Each row is a point on a tangle of strands that fork, close into loops and nearly touch. The rows are in no order.
Points whose rows are less than 51.1 apart are linked; no others are. Some points are linked to none.
<1549>: [  2 -11 -13  11  29   1   5  12   2 -19  -3  12   3   0  -4  16 -26 -12
  29  22 -18]
<886>: [ -4 -20  14 -14  16   0 -16   3  14  16   1   9   3  -2  19  -5  -3   2
   6   3 -19]
<1453>: [ 15 -27 -10  18  33   7  -2  -7  11   9  -4  -7  10   4 -10  -7 -11 -27
  26  -2  -5]
<1843>: [  2  -1 -30   3  24 -29   6   8  -7  -3 -15  11  -3 -11 -17  -7 -19   3
   4  11   2]
<2200>: [ -3 -11   1  -9   1 -11  -4  -4  -9  14   3 -24   6  23   2 -10  14  15
 -18  12 -11]
<1293>: [-11  10  19  15   4  27  -5   4  23   8  11  29  13   8 -46   6  -1  18
  11  -6  -3]
<1540>: [  3  14  -6  14 -22   7 -12 -16  11  18 -17   9   6   2  10   0   2 -15
   6   2  17]
<1484>: [  1  13 -21   2  26 -13 -15  30  -1 -13 -17  21  -5   9  11 -10 -21  -3
  13  13   3]
<447>: [  3 -27 -20 -11  16  -9  22 -14  11  -9 -10   0   9  15   0   1   4  14
  14   5  -1]
<2175>: [-13 -13   2 -16   7  22  19  13  -6  -5   7  16  -4 -11   1   3 -15 -10
  -4  -8  -2]
<1947>: [-19  13  14  20 -20  16   3   8  16  13 -11  17   6  -6 -39  10 -13  15
   9  -4  -7]
<272>: [ 15  31  -7   4 -19  -4  11  10   3   9  -1   3 -12  11  22   1  15  15
 -16  13   8]
<1523>: [ -3 -12  13   0  -7   7 -15 -11   4  -8  -4  25   1  -1   3 -13  -1 -17
  25  -8  -7]
<748>: [ 14  -1   8  10 -30  22   1 -17   7 -24  11  11  -6 -14 -33   0  18   3
   2 -11  20]
<526>: [ 43  16  33 -17 -13 -19   6  15 -11  -5   9 -11 -25 -24   4  25  17  -3
   1  10  -8]
<1044>: [  6  -1  27   4 -17   2  -1  -6  -4   7   8   5 -21 -13  18 -12  12 -22
  -1 -12  -8]
<71>: [ -7   0  12   0 -23 -22  -1 -13  -5  -4  -1  10   1  14   4  -6   9   1
   0  -1 -24]
<982>: [-17  -9   0  -8   5   1   4  16   2   4   9 -23  -9 -24   6   4  21  15
   7  17  10]
<405>: [ 11   5 -22   3  55 -15  10  26   1  -1  -3  -3  -1  20   8 -16   8  -2
  -7  -6   2]
<555>: [ -9  28   1  -2   5 -23  15   7  -7 -11   1 -26   2  10  19 -19  23  23
 -10   6   7]
<905>: [ 12   5 -15  -1  12   8   1  -4 -14   8   9   4  -3   9  15   1   1   7
 -21   7  -8]
<1502>: [  9  -5  -3  16   5  32  10  -7  -2  28  11  -2   4   6 -22  -9  -8  -4
  -1 -21   0]
<885>: [ 12  -8   9 -18  -7  14 -10  -7  16   2  -1 -13  -3  -5  27   1  -2  -4
   1 -16  23]
<1381>: [  7  17   0  16 -27  28   1 -16   0   0  10  14   6 -17  -5   7 -23  15
   7 -24  -6]
<898>: [-25 -18  -5  -9  13  -6  14  -6   3  -1  -3 -12  18 -11  -2  -9 -19  -8
  37  -2  -2]
<708>: [ -3  -3  28  16 -33   6  14  -1   7  -2   6  -3   1   6 -16 -29 -11 -11
  -1 -29   0]
<1353>: [-10  -9   4   3  -5   0  20 -22  -7  23 -14  -8  11   2 -19 -16  -6  -2
   8  16   0]
<598>: [ 21  14  18 -28   1   2 -11  13  11 -12   8   7 -23 -10  21   6  22  11
   0   8  15]
<2006>: [  5   6   9   4  -8  26  20  -8 -10 -11   1  -1   5  -4  -4  -3 -16 -15
 -20  13   7]
<1513>: [ -3  -1   9 -14   8 -22   3  -9  12   3   2 -23   5 -15  18   5  20  -1
 -13 -12   4]
<701>: [-13   2 -11  16  32 -24  17  18  13  -6   0 -12   3 -10  19 -27   6   7
   1  -4 -12]
<512>: [ -4 -16   5  15   4  28  -3  -3   0   3   3 -27  24  24   3  -3 -15 -21
  10  22   3]
<2113>: [ -1  32  -3   3  17   2  13   7   8  -1   0   3   1  24  27   9  -4   0
 -10  26 -22]
<1640>: [  1 -20 -18  12  25  10  13   8  -6  22   2 -10  -7  24 -13  -1   1  -4
   7   8   8]
<2174>: [  3 -14 -11 -15  17  -9 -13  23  -3 -18   3   7  -8 -12  12  -7   3  14
 -23  -4  18]
<1622>: [ -3   1  22  19 -30  21   3 -15  13 -11  17   9  12   8 -25 -18  -6   5
   4 -21 -15]
<1086>: [  9   4  -4  -6  -5  -4   8 -22  12   8   0   4   5  -9  -2  12  -1  -4
 -24  -9 -25]
<295>: [  9   2   1  -8 -13 -26  -3  -8  14  22  -3   1 -18 -15   3  -4  36   4
  10   0   9]
<1016>: [  4  -4  -8 -21   9   5 -18   8  -7 -15   4   3  -1 -23   2 -12 -16  16
  -5  10  12]
<321>: [ -6  -4 -10  12  -9  -8  12   3  -3  30  -5   7 -16   6  -4   0   0  10
  -6   4 -10]
<1632>: [ 18  -8 -13  24  14  -1   8 -17   1  -8  -7  11   9   3 -28   3 -13  -7
  15  -5 -19]
<1819>: [ -2 -25   0  19  18  22 -14 -12   8  16   1   4  16   6 -10  -2  -7 -17
  24  -5 -20]
<1466>: [  1   6  -1 -15   8  -9   0 -10  -2   0  -7  20   5 -19  -2  17 -24  -1
 -27   3 -28]
<567>: [ 16 -12   1  16  14  -1 -19   6   1  26 -14   6   1   7 -10 -19  -6  -6
  -3  30 -20]
<1896>: [-10 -14 -17 -19   9  -8   8 -24   2   3  -6  -1   6  -6  -2   0   0  10
  27  -4  -7]
<88>: [ 21  -6  -1 -13 -13   4  -8 -12  -5 -11  17  -5 -10 -10   5   7  27  18
 -16 -10  -8]
<1676>: [ 20   0   1  -7 -26   4 -17 -15  -3  -2   4  -4  -5  -1   7  -7   6  25
 -15   5   3]
<1781>: [ 12  18   5   0 -35  -5  22  -1   2   3   6   5 -29   9   3   5  22   0
  -8  12  -3]
<793>: [  4  -1  26 -21 -20  -4   1  12 -20  -6  12 -16 -30  -5  -8  16  28  -1
  -8   6   6]
<101>: [ -3  -9 -11  10  15  12  -5  20  -1  -8  -8   5   9   7 -23  31 -23  -1
  15  33 -16]
<784>: [-14  -9 -15   1  16  -1  19  10  14  -5 -15   7   6  11  -4   8 -19  -5
  35  14 -23]
<776>: [-16  -8  -3  13 -33  18 -10  13 -11  11  -4  -1   0  14 -12  14  -1 -18
  -5  -7  11]
<1194>: [  6  -1  10   8 -16   9 -19  17   2   4   7  -5 -22 -12   9  14  20 -12
 -17   4  16]
<2069>: [-25  -9  -1 -16  -3   1  -2  16  -5   0  -1 -10   8  22   7  12  -7   7
   0  26 -15]
<2045>: [  2 -19  -1  10   8  -3 -17  -8  11  10  -6  13  12   9  16 -14  -3  -7
  23 -16 -20]
<785>: [ -3  11 -26  -6  19  -8   0 -23  -7   3   0   2   3 -16  15   6  10  -8
  12   4  19]
<692>: [-17 -17   1  10  -1  14  11 -11 -27   8  17   5  -2  -6 -12  -7  -8   4
   5  -5 -12]
<1093>: [-24 -11  11  18 -18  18   5 -16   2  -1   7 -29  24   2 -24   2  -3   0
  15  -5   5]
<645>: [  2  19 -10   1 -13 -10 -15 -20   4  10  -4  16   1  -1  14  17   9 -22
  -7  -8   5]
<786>: [  5   9  -1   0  -2  25  14  -7   5  -2   7  25   3 -20 -11   0 -26  12
  -1 -28 -23]
<22>: [-12  23 -15  -6  38 -16  10   2 -15  -8  -3   3   7  -5  11  -5   9   0
  -4   2  16]
<560>: [ 16   4  -7  21 -13  29 -13   9   0  18  -7   2   3  -2 -20  -6 -24  14
  -3   9   1]
<362>: [-14  13   9 -15 -14 -22  -8   9   5   8 -14 -10  -2   7  20  14   3   9
  -7   3   1]
<765>: [ -2   6   2  12  -4 -23   8  -1  14 -11   5  13  -6 -18  30  -2  25   3
 -11 -11 -13]
<1230>: [-14   5 -16 -16 -16  -7   9   2  -1  23  -6  22 -14  -2 -12  -7   1 -11
  10 -29   4]
<1918>: [-11  12 -10 -20 -11 -11  10   3 -10  -2  18 -16 -14 -14   6   3  19  16
  11   2   3]
<1389>: [-15  20  -1  -3  10   8 -13  16   0 -10   7  -2   5   6  28  12   4 -12
  -7  21  -8]
<2189>: [ 11   8  -8 -24  -3  24  16  21  -8   2  14  -4 -28 -11   3   6   1  -1
 -12 -16   5]
<440>: [ 20  10 -17  21 -17  16 -10  -8  -1  15   0   4  11  -6 -22  -5 -29  25
   2 -16 -10]
<1414>: [ 21  -7  26   4 -38   0  13 -16 -17 -10  23  -2 -28  -3  -9   0  26   1
  13 -16  -3]
<973>: [ -1  39  11 -23  17 -19 -25  18   3 -16  -8  -6  -5   3  23 -16  13  16
  -5 -15  -2]
<1761>: [ -2  10  19   3 -10  37   1 -22 -14   2  13   5   7  11 -46  -5 -11  12
 -17  -2   5]
<214>: [ -8  14 -15 -12 -12  11   4   0   8  10  -1  29  -2  -3 -33 -11 -12   8
  23 -23  -8]
<2011>: [ -8 -18  25  13  21   1 -11 -18  -4  20  -8  21  10 -10 -39  -5 -10 -10
   7   6 -12]
<1241>: [  5 -10   7  18 -15  33  23   0   2   2  16  10 -16  -5   4  -8  12  -2
   2   4 -10]
<1654>: [-12  -6  -3 -21 -16 -21  13 -22  12 -18  -6 -14  17  16  15   0   5  -7
   4  -5   1]
<351>: [  6  32  26 -34   6 -14  -8  10   7  -7  -5   1 -16 -13  28   8  22  14
 -12  -9  -4]
<441>: [ -5   7 -28 -23   1  -1  -2   1   1 -16  -3  18  14   4   1   2  -2 -15
  14  13  -1]
<511>: [ 20  10  35 -16 -10 -17  12  18 -25 -10  14 -20 -28   1  16  16  24 -10
   0  12 -10]
<1974>: [-10   1  20  11 -16  47   5  -2  16  -1   8  -2  10   1  -9  -3  -3  -9
  21 -22  18]
<594>: [  9  -7  -5  13  23  -6 -12   5  22  19  -7 -23  12   7  18 -11  -2  -6
  -5  -9  -7]
<1371>: [  0  -5   8  -1 -40  11  -5 -18 -12 -14  12  -6  -3   4 -20 -13  -5   8
   1 -15 -12]
<1643>: [ 19 -14  26   2 -44   3 -21 -11 -10 -11  16 -25 -14  -9  -2   0  17   0
   9 -12  -1]
<298>: [ 15   1 -28   4   2   1  -2  -8  15  -3   7   0  10 -12  10 -18   7   0
   3  11  -4]
<444>: [  3 -12   0  23   5  29  31 -13   6   7   7   2   5   7 -15   3   8  -8
  -1  -3 -13]
<1228>: [ 19  12   7  12 -37  20  19   7  -5  -4  12  10 -16  10   2  -5   4   1
  -8  15  -1]
<2147>: [ -6  21   2 -16   8 -15 -15  21  -8 -34   8 -25  -5  -8  22   3  10  -1
  -8 -16  23]
<782>: [-18 -10  15 -14  -1  18  19  -5  -5   0  15   3  -7   5  19   0  -1 -10
  10   3   7]
<25>: [  1  -3  21 -18 -39  -3  -8 -20  -9 -19  10 -18  -4   5 -20  14  11  -7
   9 -12  -6]
<397>: [  2  23   2  -6  13 -27 -18  -8  15   7  -5  -2   6  -6  19 -22  12  -5
 -24   3 -11]
<1084>: [ -7  13 -11 -21  25  -9 -13   7   0 -17 -11  15  11  12  19 -15 -17  -8
  18  17   0]
<1145>: [  7 -12  19   5  -3   8  -6 -10   9  -3  -3  -9   6 -18  24   2   1  13
  -4  25  17]
<1313>: [  1   1  10  10 -34   3   3 -12   6 -16  -3  -1   6  -5  -5  -6 -11 -26
  -3 -21   9]
<759>: [ -2   2  10   8 -16  18 -19 -16   2  -2  -8  20   6  -9 -33  18  -3  20
  11 -17  20]
<1709>: [ -2  10   0  13 -34 -13  21  -3  -4  16  -3   2 -19   1  -6 -14  11  -1
  -5  -7   3]
<1889>: [ 18  13   7 -19 -30 -28 -12  11   7  14   0 -16 -27 -10  -2  -2  35   6
  10  -6  -1]
<2195>: [ -4   5  22  -5 -36 -14 -13  -5   1  -1  -5  -1   1  -2  17  13   6  -5
  -3  -1  -5]
<1944>: [-14  -9  -9 -28  11  -7 -15   6  -2  15   2  19  -8  -5  -3   9  10  -4
  -6  -7   2]
<1934>: [  4   2   9 -10 -14 -14 -28  17 -16 -21   9   7 -17  -1  16   3  17  14
 -27  -6   1]
<274>: [ 37  -3  -6   8  19   0  -9   5  -1  31 -12  -2  -4  11 -14   2 -23 -11
   2  12 -23]
<1128>: [ 14 -37  10  -4  34   4  -2   2   4 -12 -10  -2   2   1 -11  12 -39   0
  -3   2 -14]
<1865>: [-11  41   8  10  14  -3  -3  12  -7 -22  11 -14   4  -1  35   0   8   6
 -11  11  -4]
<683>: [ 18  13 -22  15 -13   4  15   0   3   0   8 -12  14   7  17  -5  -2 -20
 -15  -5   2]
<1937>: [-17  14  14 -13  10 -23 -23   5   9   0 -13  -3   7  -9  13   7   4  25
  -2  13  10]
<510>: [-13   5 -10  -4   9  -5  -9   1 -14 -26   8 -18  10  -6  21   3  -1 -11
 -17  -5  13]
<1562>: [ -3 -12 -14   1  -8   8   7   2  -1 -31   3  12  12   0  11   9 -11  12
  -6 -12 -17]
<2204>: [ -5   6 -13   6 -22   2 -20  -7  -9 -11  18  -7  12  -5  11   5  -3  11
  15 -13 -20]
<1660>: [ 14 -13   5  27 -24  -8  -3 -15 -13  -2   6   4 -13   5   7 -13  12  12
 -14  11   6]
<777>: [-12   0 -13 -25  18  -8 -10  -7  -8 -27  11 -11   8   0  15   0   7 -25
  -3  15  11]
<911>: [  6 -20 -28 -11  10  -9 -15   8  -1  11   4   7  -2  -3  -7 -10   4  -3
  -4 -17   2]
<667>: [ -3   5   9  12  -3  10   4 -15   8  26 -15  12   3  -5  -7   1   2 -27
   5  14  23]
<2000>: [-16 -17  15   4 -13  24  -3  -4   6   8   9 -16   6  -2 -11  -2   6   9
  18 -18   6]
<606>: [-11  -5   8  16  22  24  11  -7 -28   0  -2  12   8   0 -39  20 -23 -14
  -3   3   1]
<2063>: [-18   9   5   5 -19   9   4 -11  10  -4 -11   4  15 -11 -21  -5 -16 -20
  12 -12  21]
<642>: [  8   5   9  -4 -11  29   5 -11  -5  11  16   3   4  -3 -38 -14   5  -8
 -10 -17   1]
<1876>: [  3  -5  -1   4  -9 -25   5  -5  17   0  -2  15  -9 -23   1   1  23  -4
  -7   8  -9]
<545>: [-17 -14  16   9 -16  -9  13 -32   2   1  -4 -16  17   5 -23  -2  -3   7
   2  -8   2]
<1685>: [  6 -11 -12  11  19 -17 -10  15  -2  -6 -23  -7   2   8 -23  31 -32  -5
  -2  23 -16]
<1835>: [  2   0  -2  -3  -1  17  -9  -9   0   6 -12  20   9   8 -36  18 -22   7
   1 -19  -1]
<1102>: [ 25   2   8   1 -13  -6 -17  12   5  -4   2  -1 -16 -35   5   7  19  -8
  -2 -11  24]
<142>: [  6 -18   0   7  28 -36  -3 -14  11  -9  -6  -9  18   1  18 -10 -17  12
   2 -13  -8]
<1859>: [ -2   1 -35   1   5  -7  12   0 -15 -11  -9  18   3   4 -19   0 -17 -14
  13   4   2]
<381>: [-15  -2   4   0  40 -21   0  -7  -3   8  -6 -21  21  -7  12 -12 -11  14
   4 -12  -5]
<2190>: [ 21   7 -28  11  20   0   3  -8 -22  14   5   0   0   8  11   9 -23  -5
 -21  10   7]
<1219>: [  6 -12  10   4   6   4 -16 -15  -5  22  -5  23   2  -7 -26 -27   1 -15
   6  30  -8]
<1062>: [  2  -6  10 -13 -13 -16  -7  26  -6 -11   7 -13 -13  -4   9  21  20  -5
 -28  -1   9]
<1002>: [ -3  -1   9   9 -17 -21  14   1 -19  -7   7   1  -9  13  11 -15   7  -4
 -12  -1  -2]
<1311>: [ 11  -6  -2 -18 -33  -6  -7 -15   3 -19  11 -14  -2  -1   0  16  20   1
   2 -19 -21]
<1400>: [ -5 -31 -12  12  24  16  13   1 -20   5  12  11  -2   7 -19  -3  -6   2
  20  -3  -3]
<727>: [ 11 -14 -12   1  19   3  -4   9   2   3  -2  -5  -8  -2  13   5   7  25
 -22   1   9]
<1097>: [-23  11   3   0  18 -14 -13  13  15  -5 -15 -15  19  12  18  12   6  29
   9  12   1]
<989>: [ 10   4 -30   9  18 -20 -10  23   0   0 -11  24  -7   9  -9   1  -1   0
  -5  12   4]
<1346>: [ -8  13  -7  -9  -3   5   3 -15 -10  -8   0  23   9 -26 -11   4 -28  -4
  -1 -10 -12]
<2123>: [ -2  10  16  10 -40   8  -7 -21   7  -6  -8  12  -3 -19 -30   4  -2   9
  -4 -12  21]
<253>: [  1   4 -17   0  15   8   0  14 -16  -2   3  -3   0 -17  10 -22 -20  -4
  -2   1  20]
<1034>: [ -1  14 -27 -21   0   7   5  19   5  -9  -3 -13  -1  11  12  11 -17   3
 -21   1   2]
<1832>: [ -5  41  -1 -11   8 -10   3  14 -11 -25   9 -34   0  -5  24 -12   4  22
  -6  -8  11]
<1848>: [-18   1  18  -1 -17  31   6 -10 -12  -8  13   2   2   6  -8   5   9 -23
  21   6   4]
<56>: [ -2   9  45  -4 -23  25  -1 -17   2  -5  18  15  -7   0 -15   6  15 -23
  14 -31   0]
<581>: [-19 -13  13  16  12   9  -4 -17 -15   2  -5  21  16 -16 -28  18 -21 -17
   4  -3 -13]
<376>: [ -8 -14  25  -9 -12  24  -2 -18   4  -9   8  22   3  -4 -19   3   8 -16
  16 -18   2]
<312>: [-16   6 -10   7 -22  -1  -1  16   7  20 -10  -5  -8  12   1  19   6  -9
  -4 -17  18]
<2181>: [ -9  -2  -8  -8  22 -33   5  -6  22  12 -21  -1  11  20   9   4  11 -11
 -10   1   6]
<1385>: [-10  -4 -15  -8  19 -11  -7  15 -13  19 -14  -2   2  -9 -16  -1 -29  11
   6   6   3]
<1704>: [-14  -6   1 -15  22 -20  -1  -9   4  10  -4  -6  15   4  13  18  17 -10
 -29   4   2]
<1633>: [  8 -19   2  18   5   8 -11   6  -6   2  -7  10   3  11   1  12 -18   2
  -5  -1   1]
<105>: [-14 -17  23  -8   7   7  -6   0   5  21 -12  15  10  16  -4   3 -15   1
  -1   3 -23]
<1403>: [ 10   7 -17   8  18   4  -2  11  -8  -5  -8   2  -2  -2  13   4 -19  -9
 -17   6  33]
<1008>: [-11 -26  -5  -8  -3   6   6   2  16  12  13  -9   3 -21   1   1  26   3
  16  10   2]
<835>: [  7  12   3 -20 -20 -22   4  16   5   5   9 -42 -18 -23   0   2  22  12
   9  -4   6]
<1132>: [ -9  18  15  14  18  28   8 -10   6   3  18  14  13  14 -46   6 -15  15
  -4 -13   1]
<644>: [ 19   7  36  10 -36  25  -6 -14  10  11   2  19 -12  -4  -2   4  15  -9
  13 -22  15]
<766>: [ -6  -6  -8  16 -13   7 -10   4   0  -8 -17  -6  10 -12 -14   3 -18  -8
  18 -10  32]
<1869>: [  5 -19  -7  21  16  -8   8   0 -10  32  -8  -7  -6  14  -7   6  -4  20
   4  10   0]
<1482>: [  8   2   3  -9   4 -12   7   2  18  14   1  -5 -19  -7  12 -18  29  14
  -7  20  13]
<896>: [-12   1  -3  32 -28  25   7   3   4  -3 -12   2   1   9 -21  15  -7  -2
  -6  -4  13]
<592>: [ 12   4 -14  13  31 -18  22   8  13  -2  -5  14   5   0  20 -15 -11   8
  -3   5 -14]
<887>: [  3  26  11 -18  -4 -15   0  27  -7  -6  17 -14 -22  11  20  -9  37  16
   5   8  -6]
<534>: [-14 -10  14  10 -14   9   5   5  -7   1  -7  17   3  -4 -28   0 -24  22
   4   4 -21]
<1493>: [  7  27  -7 -11   9  -5 -16  17  13  -2   2  -5  -2   5  26  -5   0  24
 -11 -12  -8]
<539>: [  0   5   3  10   0  -7   2   6  21  10   4 -12  -2  14  32  -5  39  -3
   2  13 -18]
<1797>: [-14 -22  -4 -12  23  11  10   0   0  -8  -8  14  12  -3   0  16 -20 -16
 -17 -20   2]
<320>: [ -2 -26   5 -12   4  12  -5  -4   1  15   8 -12  -3   6  -3 -11  25   0
   1  15  -2]
<830>: [ -3   7 -13  -2  -9 -24 -12   9  10   0 -16  -4   0   7   4  21  -2  10
  -8 -11  15]
<1334>: [ -2  -9  -5  -2  -6 -20 -18  11  -8 -17  -6  15 -12  -9  12  -3  -7   9
 -20 -17  -5]
<176>: [-13  26  -1   1  39 -12   7  19   3  -4  -1   2   2  25  18  -2  -5  12
   1  16 -13]
<883>: [ 10  10   4   3  21 -14  -5  -3   4   9   1  -9  -4  -6   8 -18  37   5
 -26  33  12]
<1975>: [-17  32 -16 -12   6 -14   3   6 -14 -17  -1   6  -3   6  14   5   6  10
   2   7  15]
<1079>: [ -9  10 -19  23   9 -21   7  13   4   2  -7 -19   9  -6  10   7 -14  19
  -4   9   6]
<1200>: [  9 -18  -4   9 -12  14  -3   1   5 -19  -3   8  -4  -7 -17 -11   6  -3
  -5   1  19]
<1298>: [ 29 -14 -11   5  18   0   3  12 -12  12 -13 -10   0  20 -24 -13 -29  -3
   2   5  -6]
<220>: [ -7  32  18 -12   2 -20   4   1 -14 -16  10 -10  -9   5  16   3  32  27
 -12  15  -3]
<257>: [  8 -21 -21  -5  26  -7 -26  -5   2  -1 -14   5   9  -1 -34   0 -18  -7
  28  -4  -6]
<1719>: [ -1   4 -17  -1   6 -17 -20  -7  -1   9 -23  25   7   3   8   9 -15 -17
   4  -2   5]
<1898>: [  1 -31  13  -9  27  -2   6  -4 -11 -17  -6   9  10  -6   3  10 -19 -12
  -8   1   9]
<1828>: [  5  33  -7 -13  -8 -14   8   6   0 -17   0  -1 -16  10  27   8  14  -1
 -17   6  11]
<1851>: [-10 -11   0 -22 -20   3   7  -2  10 -36   5   3   5   8  22   4   8  -3
   1 -15  -4]
<624>: [ 21 -23   0   0  41 -24  12   8   2 -10 -20  -1  -6  14  -8   9 -33   1
  -2   5   0]
<2183>: [  1  -4   0  11  14 -15  11 -22 -11  -6   5   9  14  10  24  -9 -16 -19
   2   6 -13]
<851>: [ 10  14  -4   1  46 -11  -4   5  12  -4  -4 -12  10  -2  12  -9  13  -3
 -28  23   5]
<1041>: [ -7  -4  -1   5  -2   8  -3  -5   1  -5  -8   1  20  22   1  -2 -10 -14
  20  32   3]
<1047>: [-19  -1 -13 -11  27  -5  11  27   3   1  -1  -4   7  14  11  10 -10   3
  13  18 -29]
<941>: [ 20  -8 -14   8   0  -5 -18   6 -11  11 -10 -20  12  13 -20  -6 -31  15
 -17   1   2]
<957>: [  4 -28  -7  -2   4  13 -10 -16   2 -11  -2  16   7   9  -6 -11   6  -3
  12  -2  13]
<125>: [-10   0  -6  14  -4   8 -19  15 -15  18 -18 -11  -6  -7 -13  -4 -22  13
   8   9   6]
<858>: [  5  13  12   8 -25  28   7  -2   1  17   7 -11 -15 -16 -12  -2  10 -11
   9   0  25]
<1726>: [  7   4 -16  25  25 -29   0  -9  12   1  -1  13   1  -3  29  -5  12  -1
  -5  -7  -9]
<1753>: [ 12  -3  33   3 -19   9  -9 -19  -5   3   8  18 -23 -16   7  11  12   4
  -2 -17   4]
<840>: [ -9  -3  -1   1 -21   7   8 -13   1  -7   1  26   4  -5 -28 -10   0  19
  18  -1 -14]
<1133>: [ 16   0  -6   6  11   9 -22 -10   6   8 -16  18  12   8 -42   7 -24 -13
  22  -7   6]
<1115>: [ 33  11  23 -11  -6  -9  -3  17  -1 -14   5  -4 -32 -27  13   4  16  -9
  -4   1   9]
<522>: [-10 -23   8  10  -1  -1  13   1 -10   9   0 -16   1  -7  -5 -29  -5  -8
   6  15  16]
<1231>: [-10  -8   2 -10 -16   2  14  -1 -18   0  26  -5 -15 -18  -8  -9  14  11
   4  -6  -4]
<252>: [-16   4   7   1 -23   6  10  17  -2  -7  12  -7 -10 -14  11   6  -2  -8
 -16   7 -12]
<1634>: [-24  -8  19 -16   7  -2  -9   8   6  21  -4 -20   1  -4  18 -12  -6   1
   5  -6  -8]
<2162>: [-16 -11   5  -3  24  -3   0  -8   2  17  -6 -17  17  -3  11  -2 -29  -6
  13  -8  -5]
<1627>: [ -4 -10   0   4  23 -21  -4   7 -13  12  -3 -16   5  12  -2  -1   1  29
  -3  23  -3]
<1897>: [  4   5 -16 -10  -2  15  15  28  -7 -12  18 -17  -8   2   4   6   6   7
 -20   5   9]
<1083>: [  4 -35 -19  -1  26  -9 -12   7  13   5   4   2  11   4 -20 -13   0  -5
  15  -6 -12]
<1823>: [-15  19   9  -7  13 -14 -15  22   7   3   2  -5  -4  24  26 -12  36   8
   2  10 -11]
<2046>: [  9  -9  21  -3 -26 -14  10 -11 -24  13   7 -10 -30   2   2   1  30   2
  12 -14  17]
<1524>: [  4   3 -15  -7 -11 -13  -5  -3  -6   8 -26   9   2  30  -2   2  -9  -4
  -4  -2  11]
<574>: [  7  27 -19 -13  -7  10  18   6  -5  14  12   3 -29  -6  15   2  11 -17
  -9  -9   1]
<833>: [  6  15 -17  16  -5   4  11   7  12  -3  13 -19   2   6  31   2  17 -15
  -2  13 -16]
<1324>: [ -4  11   9  32 -28  46  16  -2   0  -7  16   2   3  12 -20  -2  -6   5
   6 -10  20]
<150>: [ -6  10  -3 -11   1 -27  12 -17  15 -19   0 -14   9 -10  22  -8   5   5
   0   4  13]
<341>: [ 17   8 -34   9  11  -8  19  -1  14 -10   5 -18  11   2  27 -11  -5  -3
 -17 -21  -4]
<2012>: [ -9 -23 -19 -12  16 -14   6  -7   2   4 -13   0   9  19  -7   8  13 -11
   5   6  20]
<1120>: [ -1   6 -19 -11  -2  12   3  21   9 -11 -14   2   2  -6  -2  16 -15 -13
 -20   1  25]
<1183>: [-15  -9   9  -2  16  10   7   1  -7  10 -12  10  15  21   2  16  -6  -9
   7  26  -5]
<1069>: [ 14  -7  14  10   7  27  15 -10   9   3  -2 -13  17   8  -5  -2 -25 -10
  -4  25  -8]

A piece is all that can be reached along the links. How many separate loops has the piece of each point below (a circle has one, a figure eight two, a Y none), and how many tips (points with one link)?
<362>: loops 1, tips 9
<1865>: loops 1, tips 9
<941>: loops 0, tips 2
<1084>: loops 1, tips 1
<253>: loops 2, tips 2

A tip is a point with one link. Name the tips that can be reached along the links from each point below, in the order of the rows.
<1102>: <1493>, <574>
<441>: <1086>
<1298>: <606>, <941>

Name the points in between on the shortest way along the links from the first point to the second, in order.
<351>, <905>: <598> > <1115> > <1102> > <1194> > <1062> > <1934> > <1334> > <2174> > <727>
<786>, <1484>: <1381> > <440> > <560> > <125> > <1385> > <1843> > <989>
<1097>, <1947>: <1937> > <362> > <2195> > <71> > <1002> > <1709> > <1781> > <1228> > <1241> > <444> > <1502> > <642> > <1761> > <1132> > <1293>
<2181>, <512>: <2012> > <447> > <1896> > <898> > <2162> > <1634> > <886> > <105> > <1183> > <1041>
